Each row is a point on a landscape with many valleys, with its height.
A ball rolls from a point to whichever of its 2 nearest points has the largest drop for the distance, and stops where none of them is lower. Distance is the straight distance between rows; heights are no part of it.
fodib: [ -5  32 -20  31   1  18  35  18  32   0  36 -10 -10  16  11  19 -38  38
 -10 -40  22 -21   9   1  27  34  -1  -4  32   2  50   6   0   6 -23   3
   2   0 -13]  (h 2.66)
koli: [  2 -18   6 -17  -6   7  16 -52 -34  39 -28   5  14  16  13 -11  24   5
  28 -18 -26  -7  -5  -5 -19 -11   3   0   7  20  15  38  -2 -31  17 -38
  27  -7 -26]  (h 6.17)
bev: [  9  12 -18  -6  18 -15 -36  -8  12   3  29  49  -6   8  -6   2   3  -2
  20  29  -2  26  15  36  40 -14  41 -26 -23 -26  -2  14  26 -11 -25  39
  27 -33 -16]  (h 1.03)
mufev: [ -3  17  20  12 -26  -5   8  44 -46 -50 -19 -10   3  20  11  -4  -2   8
   4  35   6 -10  40  43 -11  16 -52 -34   9  12  -3 -26  -1  48 -19 -11
  10 -61  20]  (h 3.98)
Gogog: [ 42  -6  -2 -15  29  13 -12 -25  -5  -3  28  -6   8  55  12  43 -41  40
 -21   0  -4 -48  10  15  19  23  18  15  51   0  26  17  15   0  12  48
  45  11 -11]  (h 3.53)
tuk: [ -6  24   0   6   1  21  61  10  35  19   8 -32  -2  33   9  12  -8  21
  18 -52 -19 -24 -33  -3   1  25 -20   0  23  45  23  -9 -23   9   7   5
  -7   2  15]  (h 2.16)
suke: [-11 -12  -5 -14  16  -2  24  -9  39  30  -5  -4 -11 -45  -4  -4   9  12
  -8 -24  18  17  -5 -20 -18 -10  16 -46  -3 -25 -39  15 -18  -9  -8 -12
 -15  -2  -2]  (h 3.75)
nev: [  2  17  17  10 -51   5  -7  33 -19 -32 -39   8 -41 -26  -3   3  -1  -5
 -53  23  29  35  27  18   1  20 -13 -25 -30 -14  -9 -34   6  10  10 -29
 -20 -32  -1]  (h 4.28)
mog: [ -8  25  -3  17 -25  49 -34 -35  27  21 -36   7 -12 -57 -62   1  23 -26
   6 -16   0 -13  15   1   3  12  -3  17  -6   0  21 -24   8  18 -11  -6
 -19  34 -27]  (h 3.20)
Pazek: [ 21 -39  34 -46   0  -8   7 -30 -13 -12 -18  -2   3  -2  19  11  36  41
 -83  58  36  -2  31  10 -15  27  15 -17  16  -1 -18 -44 -50   4  30  34
   2 -11 -20]  (h 4.94)
Buli: [-75  50  59  37 -37  18 -20 -33  20 -11  19 -23  60 -41 -41   5  21 -42
  33 -23 -13 -26  14  12   0 -27   9  10 -27  39  65 -28  -3  16 -22 -33
 -42  19 -10]  (h 3.84)
dosur: [-25  25  14  16 -22  -5  -7 -23 -14  -1   0  10 -31 -12 -29 -10 -17  -6
  21 -17 -28  38 -40 -39  -2   9   5 -30 -37 -40  -1  12  25 -29   7 -35
 -51  12 -11]  (h 4.26)
balun: [ 30   7  -4   4  -9  -9  12   2  -8 -45 -36  -9 -54 -10  34 -18 -28  35
  23  54   9  -1  -5   8   1  36 -15  27  35   0 -20   3  43   7   2  17
  31 -11  16]  (h 4.50)
regi: [ 35  19 -28  -6  19 -32   8  18 -12  32 -38   5 -35  -3  47   1 -17  12
  19 -33  -8  -6  -8 -52 -11  19   1  28  49 -38 -46  47   2   8  -5  29
  61   3  29]  (h 3.13)
Zir: [ 14 -65   4   8 -10  23 -19 -28  23  12  11  30 -54  40 -19 -27  -9   9
 -62  -1   9 -21  -9 -15 -16 -14   3  15   5 -16  32 -64 -25 -26  -3  15
 -23  10 -38]  (h 3.22)
tev: [  2 -14  -6 -34  18 -20  -6  10 -33 -20 -20  26  27   1  14 -16  17 -25
  21  31 -35  18  -4 -21  12  18  32  53 -29  31 -13  18   6 -20  20  34
  28   2  13]  (h 2.85)
zupi: [ 21  -2  17 -23  40  22 -45 -30 -41   2   4  -8  43  20 -26   4 -11 -20
  35 -27 -21 -59  -2  26  25 -10  43   2  -1   3  -7  37 -17  28  -5  22
 -48  31  10]  (h 4.17)
divu: [-24 -53  -7  19  54  18 -29  -9 -17  37   2   7  14  41  10  14  22  -5
  38 -17 -42 -19 -14  -1   7  -6  22 -11 -43  44   1  16  34   8 -31 -13
 -19   9  15]  (h 3.39)
Piv: [ -3 -28  33 -14  30  12 -63 -19 -50  -9  32  12  50  53 -18  25   2  -9
  38 -12 -40 -34  -2  47  45 -30  45 -12  -4  39  24   1  33  22   1  36
 -14  14  21]  (h 3.96)
ziro: [-24 -34   0  -8   7   3  33  -4  53  33  12 -24  27 -69  -2  14  29  28
 -59 -33  53 -10  48 -20 -29 -34  12 -41  24 -36  -3   3 -34 -19 -13  -9
  -2  16 -32]  (h 3.48)
Vel: [ 18  21 -27  -2  14 -13  18  16  15  49 -43  25   1  -7  -2  -6   2 -10
  34 -57   2  -7  13 -66  -5  -4   6 -11  37 -50 -33  27 -22  38  -6   2
  10  15  -3]  (h 2.80)
sati: [-38  42  58 -16 -35 -28  11 -16   7  -8   3 -16  26  18 -21 -15   6  11
  14  -4  12   6 -50 -28 -20 -23   9 -24 -20   5 -11   7 -46 -24  36 -19
 -72   6   4]  (h 3.77)
Buku: [  0  -7  11   9   8   3   4  11  32  21  -4  -8 -40 -45 -40  -6 -29 -10
   8 -36   0  28 -40 -55 -12  27   2 -21  -8 -44 -50  18  -8 -20  -7 -21
 -60  21 -17]  (h 4.00)
Vutal: [ 31 -54 -26  -5  19  28 -37  -3 -42  -2 -23   1 -19  23  -1  -4   3 -14
 -35  48  -1 -22   9  17  -6  -5 -28  29 -17  15   9 -35   1  11   7 -18
   1  17 -20]  (h 5.84)
Roko: [ 17  20 -14  26   5  14 -20 -24  52  31 -37  32 -33  -1  16 -11  -3  10
  51 -19 -11 -22 -15 -17  15  17  25  11   6   3  23  35   8   7 -29  18
  43  -3  11]  (h 4.08)
mimu: [ 39 -80 -50  10  12   4 -11  16 -30   1 -37  36 -45  22  28 -22  -5   7
 -38  40  -5   0  29  12   0   2 -13  11  -9 -33  -8 -77  19  16 -20   2
   3 -15 -46]  (h 5.74)
tedov: [-16   1 -29  11  19  13 -27 -12 -38  29  35  -1  12  35  37   4  17   8
  42 -21 -35  -3   1  20  20 -14   3  -3 -26   4  17  51  49  -5 -54 -10
  36 -19  -3]  (h 2.95)
Rivaf: [  3   0  -8 -34   6 -21  12  28 -42 -52  -4 -17 -11  17  21  -1 -24  10
  -9  61 -31 -20  24  32  -6  44 -73 -12  17  -8 -15   5  12  26 -20  23
  37 -47   8]  (h 3.78)
zotir: [ 43  -7  13 -28   2   5   9  -2  21 -25 -56 -11 -29 -36  23 -17 -21  19
  -8  58  42  -7  20  -7 -14  15   0  37  29  -5 -33  -6 -20 -16  43   9
  17   8   5]  (h 4.68)
pagu: [  4   2  -9   1 -30 -20   9   5 -16 -17 -20  29  -8  19  42   2  28  -1
  46   8 -22  28  25   0  23  14 -38 -37 -10 -11 -11  37  45 -24 -16  -1
  71 -37  29]  (h 4.21)
Rif: [ 14  38 -36  13   4  17 -14  25  53  34 -22   3 -18 -95  -2 -12  -5 -17
   3 -26  18  26  -2 -25   4  34  -1  50  19 -36  -7  28  -9   0 -12 -20
  38  23 -16]  (h 4.98)
Radub: [  9 -23   5 -34  15 -26  21   4 -23 -30  -9  -2  20  28   9  25   7  40
 -27  54  -5 -28  44  33   8  13 -29 -56  29 -14 -26 -39 -13  38  -1  48
  30 -47  -2]  (h 3.52)
dop: [  8  16  -5 -14  11   9  50  32  45   9  -6 -24  -1  24  53  16 -34  29
  18 -24 -20 -32  -4  11  -8   0 -28  -4  41  14  11  25  -9  -5   7  12
  49 -17  64]  (h 1.64)
kota: [ 22 -15 -25  20   2  10  37  34   0  39 -25   8 -30 -26  29  -2 -24  -7
  22 -54 -19  17  10  12  -5   7 -22  -5  39  -9 -13  29   4 -16   5 -40
  42 -34  -5]  (h 5.44)
nosug: [ 20   9   8  11  -8 -40  23 -21 -20 -18  45 -37  28  34  11  22  21  32
   5  38  57  26  10  47  -1 -39 -41 -60  40  25 -18  -8   8  23  13 -11
  33  -1   2]  (h 1.42)
zumo: [-53  44  79  38 -25   2 -35 -16 -34 -19  12 -21  36   6  -3 -17  -8 -30
  16   0 -12 -25 -18  32  -3 -27  30  22 -36  37  66 -32 -13  33   2 -25
 -81  -8 -12]  (h 4.10)
tipaf: [ 56 -35 -54  26   9  21 -35  21  43   8 -28   6 -37   6 -13  25 -29 -21
 -30   1  16 -29  16 -14   5  -1 -11  54  25  -7  -9 -20  33  23 -11   5
  36  39  26]  (h 1.43)
Tuka: [-15  25  20  10   7  25  -3  -7 -14  -2 -10 -17  50  -2 -12  -2  -3 -16
  46 -30 -29 -36   1   9  22  35  18   5 -12  17  29  27  -9  17 -21 -20
 -46   0 -15]  (h 4.38)
Zer: [ 16   8  15 -51  15  16  25  36  34 -17 -34 -16   7 -16  -6  11  11 -16
 -19  32 -18   9  14 -15  -6  39   7  44  -3  27 -15 -36 -31  -9  34  54
  -4  -3  19]  (h 1.92)
Kofe: [  8  17   7 -34 -13 -32  37  14 -17 -50  -6 -25  29  18  60  -3  10  14
  36  47 -30   4  30  27   2  29 -75 -25   9  -5 -25  38  11 -17  -5  -4
  57 -46  31]  (h 4.01)
tumo: [-13  10 -16  -4  13   6 -11  26 -23 -16  24 -10  38   3 -28  -1  22 -34
 -23   1   2   1 -18  -6  16  30 -24  26 -27  52  26 -11  -4  19  -2  12
 -16  25  -6]  (h 2.18)
mun: [ 23   1 -15  22  -2  15   3   7  40 -19 -41   3 -47 -25  29  -8 -14  35
   4   4  25 -19   9 -30  23  49  19  36  12  -4  -2   9  27   1 -21   8
  47   9  18]  (h 4.30)
Fubo: [ 12  -8  44 -14 -19  -8   5 -10   2 -38 -45 -17  -4 -35  18   9   8  14
 -53  73  45   2  53  21 -13  33   6  29  17  13   5 -25 -11  -7  33  11
  23 -19 -17]  (h 4.82)
sef: [ 10 -15 -35 -13  20 -22  41  29   9 -43 -28   3  -9   3  71  19 -30  40
 -47  46  13 -20  23  -9   8   3 -32 -17   1 -43   5 -29  17   1  11  23
  40   3  31]  (h 2.47)
seg: [  4  17  -6 -25 -29  56 -17   0  64  32 -23  -1   2 -35 -49  -6   7 -36
   5 -44  -9 -30 -14 -21  -5  24 -49   5  22  -8  33   0 -31   3   7  15
 -20  42 -25]  (h 3.50)
rim: [  4  59  29   1 -16 -15   3  -7  16 -29  65 -60  52  26  23  21  -3   7
  41 -14   0  -3  -3  35  24 -16  22 -24 -28  30   4  44  14 -21 -13  -6
  -9  -7  45]  (h 1.44)
bunel: [ 15 -55  -8   6  31  19 -23  -7 -42  15  21  -2 -11  36 -16  -9  -3 -24
 -24 -15 -10 -15 -33  -5 -18  -8  -9  36  -3  28   4  11  -5  -8   2 -32
 -30  33 -18]  (h 5.95)
mupal: [-38  23  32  26  -5 -30  31 -34  54  38  39 -16  24 -15 -13  29  -7  -2
  46 -42 -15  28  -1 -43 -40 -27  49 -34 -15 -16 -21  31  -2 -21  -5 -40
  -4  -3   6]  (h 4.27)
kinef: [-26  42  29  12 -53  12 -17 -10 -20 -23  44  -6  32   4  -5 -26   9 -28
  30 -15  -6   1  38  32  -6 -29 -24 -13 -36  -2  57  30 -20 -29  -8 -54
  12 -26 -11]  (h 3.99)
luteg: [-29  -4   2  33  -8  20  12  34  -7 -24 -29  11  -2  25   1 -11  10  11
  -2  29  28 -17  31   4   7   1 -24 -10 -15  23  22 -51   7  53  -8 -17
  -8 -22  17]  (h 4.13)
napim: [ 34   3 -12 -31 -10  41   4   9  13  29  -7  -4 -36  -9 -41   6 -18 -12
 -50 -39 -11  -5  18 -35 -21  -3  24  51  13 -35  -8 -19 -36 -14  14  23
 -32  26 -17]  (h 2.84)
pud: [-26  -8 -15  18  -3  22   4   9  15  25  17   2  12 -16 -21 -21  -4 -15
  29 -64 -26 -19 -26 -14   2  46 -33  -9  -2   5  21  40 -24  -4 -45 -33
 -10  -5 -26]  (h 4.52)
zenil: [  8 -23  30 -21  10  22   7 -24  48  11 -23  23  -8  14  -1  11   3  -1
 -33  26  11 -10  -4 -12  -8  -7   9  -8  -8  -8  32 -28 -35 -26  32  13
 -25   5 -18]  (h 2.86)
san: [-44  20  23  -3   5 -24 -21 -17  18  -5  67  12  74  32 -50  17  20 -15
  36 -25  20  -7 -16  -5  16 -51  18 -30  -6  -1  14  30 -32 -18   0  -8
 -28  11   2]  (h 2.69)
zulet: [ 25  19  -1   5  39 -30 -12 -15 -23   7 -16  20  30  14  49  14  -5 -26
  76  25 -30  12 -17   0  16   3  35  26  -4  12 -15  59  42 -16   9  12
  30  -3  13]  (h 3.24)
sof: [ 11 -23 -30  19   4 -27  -6 -14   4  -4  53  14  -2  22  -6   9  11  29
 -22  22  57  11  -2  53   9 -65 -21 -56  42 -14   0 -25  26   2  -1   5
  36  -1 -11]  (h 2.02)
lakul: [-23  28 -10  -2  15  38 -10  49   9  -4  15 -24  30 -36 -27   1   0 -58
   5 -27 -38  -8 -21  33  13   1  -5  37 -43  38  16 -28   5  33  -1  14
 -55  33  26]  (h 2.61)
zud: [ 17  -8 -15   6  13  -3 -23 -57 -18  27  27   2  -2   3  -8  16   6  36
 -16  17  24   8  -8   8   8 -21  65  43  15  14   9   7  29  -9  10   6
  24  26 -37]  (h 4.07)
nul: [-24   8  39 -23 -21  11   7 -19 -21 -27 -18  -8   4  27 -12 -14  15  37
 -23   0  17 -16 -29 -48   2  20  25 -11 -42   8  -6   4 -30  -4   8  -1
 -67   6  23]  (h 3.56)
Kiv: [ -6  32   9 -17 -14 -24  11   2 -66 -22   0   5   4   9  28 -15   3   6
  31  42  26  44  -3  12 -31 -65 -14  -1  15 -24 -43  32  -9 -18  44 -44
  -8  -5  31]  (h 1.37)
Senop: [ 32  -7 -21  13   1  27  24  52  38 -18 -32   1 -46 -26   0  -8 -31 -14
 -20  -2   8  -5   1   1   7  25 -42   4  14 -11  -5 -50  -8  16   7  10
  -4   1  11]  (h 3.95)
lamok: [-23 -56   0  17  20  19   0 -13 -64  22 -28  17  -3  15  12 -22  15   8
  -2   3 -25  -3   0 -22 -19  -2  -6   9 -34   2  17   4  10  -9 -10 -68
 -17   1 -34]  (h 6.06)
gopo: [-14  23  47 -14  24 -12 -28 -10  11 -14  19 -10  75  12 -39   8  23 -39
  30  30  26   0 -26  27  11 -41   7   2  -4  28  19  -5 -36  -4  30   0
 -49  17 -14]  (h 3.06)
Vor: [  4 -35   7  -8 -11  26 -32 -38  -5   1 -42  30  -5  37 -38  21  24 -17
   3  20 -11  -8  -1 -15   3 -13  26  -1 -28  17 -12 -38  20  19  25  -4
 -49  53  28]  (h 2.42)
miros: [ -1 -17  18   6 -11  28 -45 -41  16   7 -16  29   5 -19 -46  10  30 -12
   0  28  20   4  21  29  -3 -30  38 -17 -18  12   0 -19  17   3   3 -10
  -8   5  -6]  (h 2.81)
fisu: [ 21 -34 -11   8   4  20  -4   5  22   7 -29   6  -7  13 -22  38  -3   1
 -30  -7  22 -21  26 -23   0  -8  17   2  -2  -1 -24 -11  24  10  20 -10
 -12  47  35]  (h 2.03)
Digum: [-22   3  17  14   6  25  39  42  45  30 -20  -6   3 -78  -6   8  -3 -13
  25 -59 -24  33   0 -40 -13  27  22  25   1 -13 -16  12 -20 -12  22 -36
   5 -12  14]  (h 4.67)
rep: [  7  16  -5  -5 -12 -42  40  13 -24   1  29 -21  23  16  30   0   4  20
  34  15  57  38  16   4 -22 -60 -40 -34  48  -8 -57  42   8  -1  20 -38
  12  -4  20]  (h 0.63)
rova: [ 65 -29 -37 -16  -8 -14   3  16  16  21 -26   8 -24 -13 -25 -13  -6   7
 -19 -29  32 -22  26 -26   1  27 -10   6  71 -35 -40  -5 -19  28 -13  45
  18  16 -35]  (h 2.07)
Mufi: [  5  22  16  12  -5  10 -32 -17 -51 -14  34  -5  -1   7  14 -19 -13 -23
 -12  13  -4  19 -13  61  -4 -11 -16 -25 -31  -1  47  25  -7 -28 -11 -41
 -15 -43 -44]  (h 3.66)
ped: [ 26 -28 -24 -36  27  11  -5  10  -6  18  -2  24 -31  11 -15  -6 -15 -26
 -28   0 -29   5   7  -4  -4   4  24  25 -25 -20 -25 -17 -20 -16  -3  40
 -16  -4  -5]  (h 2.36)
Gon: [ 20  17   9  -7   8  -5  24 -19  -9   1  40  -7  19  51  20  35 -13  47
 -13 -14  -1 -11  19  27  31  32  26 -33  11   0  50  16  15 -13  -6  18
  24 -30  -8]  (h 3.14)
kek: [-16  -5   5  26 -38  -8  -9   3 -38   4 -19   8 -54 -14 -26  -6   2  -1
 -35  -7 -12  56 -27 -20 -10  18 -24 -33 -45  -9   1 -40  28   5  11 -36
 -42   0 -26]  (h 4.45)
nibo: [-16  18 -44   0  14  13 -34  13 -66   0  19 -17 -18  26  52  -8  -6  10
  28 -28 -42  -8 -27  -1  13   1   0  38 -30  21   8  33  71  12 -35  20
  28  16  42]  (h 2.39)
pag: [-41   1  51   0  -5   2 -12 -18 -15  -8  10 -19  -2  13  11 -29  14   1
 -38  15 -14   8 -72 -29 -22  19   1  10 -75  13  33 -13 -32 -14  10 -18
 -72   6 -16]  (h 3.30)
tupu: [ -9 -31 -25  19   7 -29  30  12   5   3   1  21 -30 -43  10 -35   2   2
 -58   8  31  35 -35 -26 -14 -23 -47 -39 -12 -50  -8 -32 -16 -31   3 -31
 -32  18 -38]  (h 2.94)
lov: [ -5 -57  -6  14   8  11   3  -9 -14   2   2  48 -33  56  13 -44  10  26
  -5  17   4 -21 -12  -5  -8 -14  -6   8  11  10  36 -43 -14   1 -14  16
   0 -24 -35]  (h 3.54)
fem: [ 22   6  -3 -31  18  14  31  39 -15   2 -30  -2 -37 -24 -16 -37 -10 -23
   3   1 -31  36 -10 -36  -9  28   4  50 -26 -19 -37 -44 -39   1  25  30
 -30 -10  -7]  (h 2.40)
peg: [ 19   5 -12 -17   0  -5  13  12  27  15 -26  25  13  -2 -64   1  20 -11
  18 -33  29 -16  39 -27  17  22   9 -20  44 -26 -38 -10 -29  44 -13  54
 -10   7 -17]  (h 2.45)
nit: [-17  27 -41  10  21 -18 -10  31 -21 -22  55  -1 -22  40   0  -8   1  14
  -7  33  13  10 -24  11  11  -6 -13   9 -10  22 -13  -9  31  22 -34  45
   0  -3  30]  (h 0.83)
veka: [-63  34  55  18 -38  29  -3 -38  38  18 -25  -6  39 -61 -65   4  37 -45
  37 -18 -16 -19  21 -25 -29   3   9  18  -6   6  37 -15 -24  -8  -1 -12
 -39  19 -27]  (h 3.55)
setad: [ 24 -77 -62   3   6 -59 -11  45  19 -13 -10   9 -10 -18  29  22 -23   1
 -78   0  -2 -23  26 -31   5   7   3  34  31 -30 -33   7  30 -15 -12  39
  87   2  21]  (h 2.67)
Tobav: [ 51 -39 -23 -12 -19 -12  10   6   1   0   1   0 -35  15 -30 -25   0   1
 -44 -18  25  -8 -14  -1   9  38 -53 -35  40  -7 -16 -39 -22  21 -24  60
 -20  16 -37]  (h 2.49)
zavis: [  5  41 -70  37  -6  26  -4  34  11  19   4  20 -20 -34 -16 -11 -21 -25
  18 -48  -6   0  -6   8   7  13 -26  45  23 -26  18  21   2  28 -27 -27
  39  11  -5]  (h 5.14)
Peku: [ -8 -53 -42  26  17 -28  -3 -27  13  20  35  26 -33 -16   7 -19  14  17
 -53  15  35  12 -23  28  -6 -66 -15 -63   9 -38  -9 -42  14  -7 -25  -7
 -19  17 -30]  (h 2.53)
tukul: [ 21   4 -19 -15  18   7  -1 -21 -12  -5  18 -10 -17  40   8   9 -21  25
 -24  23 -10 -14 -13  -6   8   3  42  49   0  24  15 -18  27   7  16  48
  14  25  12]  (h 3.90)
vukuv: [-33 -30  29  -5  12  -1 -41 -39 -25  15  27  18  32  46 -27  33  23   1
  13   1 -37   5 -11  30   8 -43  58 -29 -34  33   8 -25  16   7  16  -2
 -56   4   3]  (h 3.71)
vik: [  5  35  33   3   3  -5   1 -11 -12  -5 -22  -5  43  -6   0  13  -8 -37
  21  26   1  25  -3  17   1 -21   5   8 -15  25  17   0   1  -8  59 -29
 -23   7 -12]  (h 3.16)
Rokuf: [ 37  39  17 -25 -12 -14 -32 -20  -8 -29  64 -27  48  13  -6  20 -13  14
  12  19  39   9  19  35  21  -6  -2 -29  -4   2  12  57   8 -27  -3  -3
  21  -1   3]  (h 2.17)
zon: [ 34   3 -16   7 -34 -11  -6 -54   6  49 -30  -4 -15 -13  21  10  -7   7
  13 -50  -2  17   5 -18   1  -1  19 -12  18 -13   6  71  25 -34  13 -38
  66   2 -23]  (h 6.29)
mar: [-80  16  51   3  -2  14  22  11  19   5   1 -28  11 -20 -12  -3   8 -14
 -21 -16 -52  19 -62 -41 -32   1  -4  25 -62  17  29 -47 -23 -21  28 -31
 -56   7   1]  (h 2.99)
Mufo: [  0  18  -3  23  -2 -16  32 -32  -6   0  12   8   3  29  16 -13  19  48
  49   4  30  -1  24  19   8 -32  -4 -60  28 -31 -30   9   6  13 -44 -19
   3 -35  10]  (h 4.33)
lipok: [-29  25   0   1 -15   8 -11 -13  -3  19  24  -6  10 -14 -45  -4  -6 -34
  17 -41 -31  14 -32  12   3 -21  30  -6 -26  27  -2   0  23  14   0  16
 -36  28  14]  (h 3.01)
Lud: [-16  11 -14  -9 -10  20   8  49  52   7 -15  18 -29 -19 -27 -25 -16 -37
  25 -46 -15   3 -35 -22  -1   3 -44  -8  12 -17  -4  -5 -36   4   9   4
 -10   5  20]  (h 3.74)
tid: [ 21 -24 -14 -40  24   8 -30  16  29  -2  11  33  -8   2 -27  24  -1 -13
 -30  27  -2   1  30  31  27  10  22 -35  -3 -15 -28 -16  -4   0  -4  56
  18 -29  -2]  (h 1.79)
tidu: [  9 -25  -8  32  23  10   3 -28  19  23   1  27 -18  32   3 -23  14  16
  49   3   3 -11 -24  19  11   9   5   7  27  47  29  -2  14  -1 -24  16
  23 -17 -27]  (h 3.83)
pir: [-38  19  18  10 -10  27  45  11  61  21  10 -20   0 -18 -23   6   3  -6
  -1 -52 -36   9 -43 -20 -14  24   7   5 -15  30  29 -26 -26 -18  10   5
 -36 -10  -1]  (h 2.59)
zuz: [ 14 -36 -34 -29  46 -42   9  -8 -28 -33   6  17  -5  21  67  15 -19  37
 -22  87  -2 -28  27  18   1 -14 -21   1  25 -38 -34   6  21   7 -14  20
  52 -11  20]  (h 2.87)
Giman: [ -2 -16 -12   9   1  -4  68  65  32 -41 -12 -13 -11 -11  75   7 -35  31
 -14   1   2 -26   8  -3   7  20 -63  -9  27 -10  25  -4  -7  -8   8  -4
  40 -15  47]  (h 2.10)
zila: [-28  37  63  -2 -34 -22  -5   4 -55 -29 -11 -14   3 -39 -10 -27  11 -21
   4   3  -8  62 -39   0 -10  -1  45  14 -52  18 -27  -7 -14  -8  46 -22
 -77  -9  17]  (h 2.38)
motuf: [ 31 -30  12 -55  10 -18  -7  -6 -18 -37 -21  -4  -4  12   4  -3 -11 -14
 -15  68 -26  18  -6 -29 -14  33  17  66 -17  29 -31 -26  -6 -13  48  56
 -11  18   6]  (h 2.41)
ral: [-30  37  32  19 -28  -3  46  14  66  35   2 -30  12 -48   8  13  -9 -12
  68 -63 -36  45   0 -35 -27 -20   5 -20  -6 -16 -25  20  -4 -21  22 -63
   8 -11  26]  (h 4.49)
zuve: [ -6  -2 -58  24   2  15  21  50 -48   6  -5  -4 -21 -24  25  -9  -8   0
  -6 -17 -30  22   6  15   2  19 -44  28   9 -12   3  -1  27  14 -15 -35
  51 -20  -8]  (h 5.31)
Posok: [ 16  42 -15 -27  16 -17 -24   4  25 -19  27 -23  30 -28   9  23  -4  -6
   4  20  37   9   0  -8  31  10   7  11  -7  14 -16  70  17  -7  -2  18
  38  28  31]  (h 2.75)
toz: [-18  40  15  -8 -20 -23  21   7 -17 -24   6 -12   8  27   8 -37  26  21
  37  24  12   8   4  45  -2  -6 -32 -39   2  24 -21  -8 -19  18 -30  12
   6 -59  15]  (h 4.14)
Rog: [  8  19  51   8 -26  -4 -28 -18 -38 -17  -8   6 -15 -24 -11 -10 -16 -30
 -35  36  24  39 -14   9 -17  12  30  28 -25  11  13  -5  -7  -6  44 -28
 -49   8 -32]  (h 2.79)
fivig: [-68  -7  52  -2 -36 -14 -43 -43 -14   0  25  13  17 -13 -51  -4   9 -31
  14  -6 -32   7 -13  12 -11 -31  60 -27 -49  31   3 -11   3 -21   4  -3
 -72   7  -1]  (h 3.41)
faken: [ 17 -33  13 -12  21  20 -63 -46 -53   1  31  14   2  25  -3  14   7  37
 -44  46  11   4  12  49  11 -16  60  20  -1  -2  21 -16   0  -9   9  -7
  10 -19 -50]  (h 3.68)
zulaz: [ -7   6  51  -7 -23   4 -69 -21 -69 -33  29  11   1  26  15 -14  -7  -3
 -38  41   1  -1   2  52   3   4  35  15 -27  28  51   4  -8  -1   2   4
 -14 -35 -40]  (h 3.27)
bag: [ -5  19 -13 -26   8  25  -4  17  59  60 -26 -13   3 -92 -31   2  28 -34
   7 -40  16  33  18 -31 -33  11  23  34  11 -10 -27  28 -26 -10   9   7
   2  26 -10]  (h 4.83)
kuva: [-16  46 -34  12  20 -25  31  26   8 -25  46 -23  35  25  -4  -2  14   6
  16   9  23   8 -48 -11  32  24 -36   9   2  24   4  10  -6  22 -23  22
  -4  12  20]  (h 1.61)
Pesaz: [-24  -5  32 -27  15  26  19   2  39  27  -8 -18  35 -42  -4  10  36  -8
 -41  11  31   5  22  -2 -28 -12 -12  -4  -5   1  16  -4 -58 -28  25 -10
  -8  -4 -32]  (h 3.17)
Vug: [-19  44  12  14  -6 -24  -4 -24 -17  12  88  -9  36  47 -10  13  -4  -9
  35 -44  -4   1 -20  20   4 -64  35 -21   8  16   3  51  12 -20  -3   7
  -3   3  39]  (h 2.15)
Bakif: [ 36 -27 -50  -2  15 -46 -32   0 -20   3  -3  23 -46  18  22  22 -21   4
 -30  10 -10 -15   1 -29  -8   7  26  46  39 -28 -54  38  41   2 -10  45
  72  13  32]  (h 3.15)
Nemuk: [-33  41  31  19 -25 -37  35  25 -61 -30   8 -22  -7  15  20 -15  12  10
  17  18   3  55 -21   7 -22 -25  20  12 -19  16 -32  -7   4  -9  37 -29
 -22 -31  41]  (h 1.94)
zoneb: [  7 -48 -46  11   6 -10 -17  33  24 -26  -9  11 -22   1   5  27 -15  -1
 -26  35   1 -25  41  14  11  11  -5  30  32   8  -7 -18  49  10 -20  26
  70  -9  10]  (h 2.11)
tano: [ 36 -56 -43  26   2  -8  20  17  26  28 -43  20 -10 -12  51  14 -15   5
 -19 -51 -15 -31  10  -5  17   4 -29 -42  39 -26   7  27  18  -9 -17  -9
  53   5   9]  (h 5.55)
sek: [-45  43  55   5 -13 -32  21 -20  55   7  39 -59  55  -4 -25  11  13  11
  61 -33   1   4 -21 -23 -35 -46  38 -20 -16  17 -24  24 -44 -16   5 -33
 -47   2  15]  (h 4.02)
mafis: [  3  -7   9  14 -25  42  -8  23   4 -25 -46  -1 -38 -27 -17 -21  -2 -13
 -45  20  33  -8  12 -10 -10  15 -32  17 -21  -6   2 -65  -4  34  -9 -21
 -41  17  19]  (h 4.12)
Mil: [ 18 -13 -13 -12  18 -48  33  -6  16 -28  25 -10  33  18  38  30 -10  41
   1  48  17 -27  49  17  17  -5 -22 -39  51 -32  -9  10   9  13 -16  32
  71 -21  12]  (h 3.25)
Pefo: [-33  51   7  15 -46  19  16  -6  12   1  32 -23  17 -39 -24 -32   0  -4
  26 -51   9   0  12  -2 -10   8 -49 -16  -6  -6  43  29 -39  -3 -29 -58
  11  -7 -22]  (h 4.29)
Guzib: [ -5  15 -44  11  24 -16 -13   2 -23  17  13  27 -29  33   7  -5   1  -2
   8 -14  -8   9 -18 -33   7 -16  18  21 -17 -13 -25  18  39  17 -24  24
  16  10  48]  (h 1.70)
kenid: [ 42 -86 -60  35   6 -11  13  18  -4   8 -49  32 -16  -8  20 -19   6  -1
 -40 -27   5 -24  30   4  15   2 -29 -16  29 -40   3 -42  23  11 -23   1
  29   7 -47]  (h 5.65)

Call two points neighbours if one is among the 2 nearest of the other. Go from one point of each pair to the other, from neighbour to neighbour, staying as low as possible. Name the highest point that can't be avoided.
tipaf / zulaz: luteg
Zer / ped: fem
Rivaf / zulaz: zud
rim / rep: vik
rim / nit: Posok
rova / tipaf: Bakif
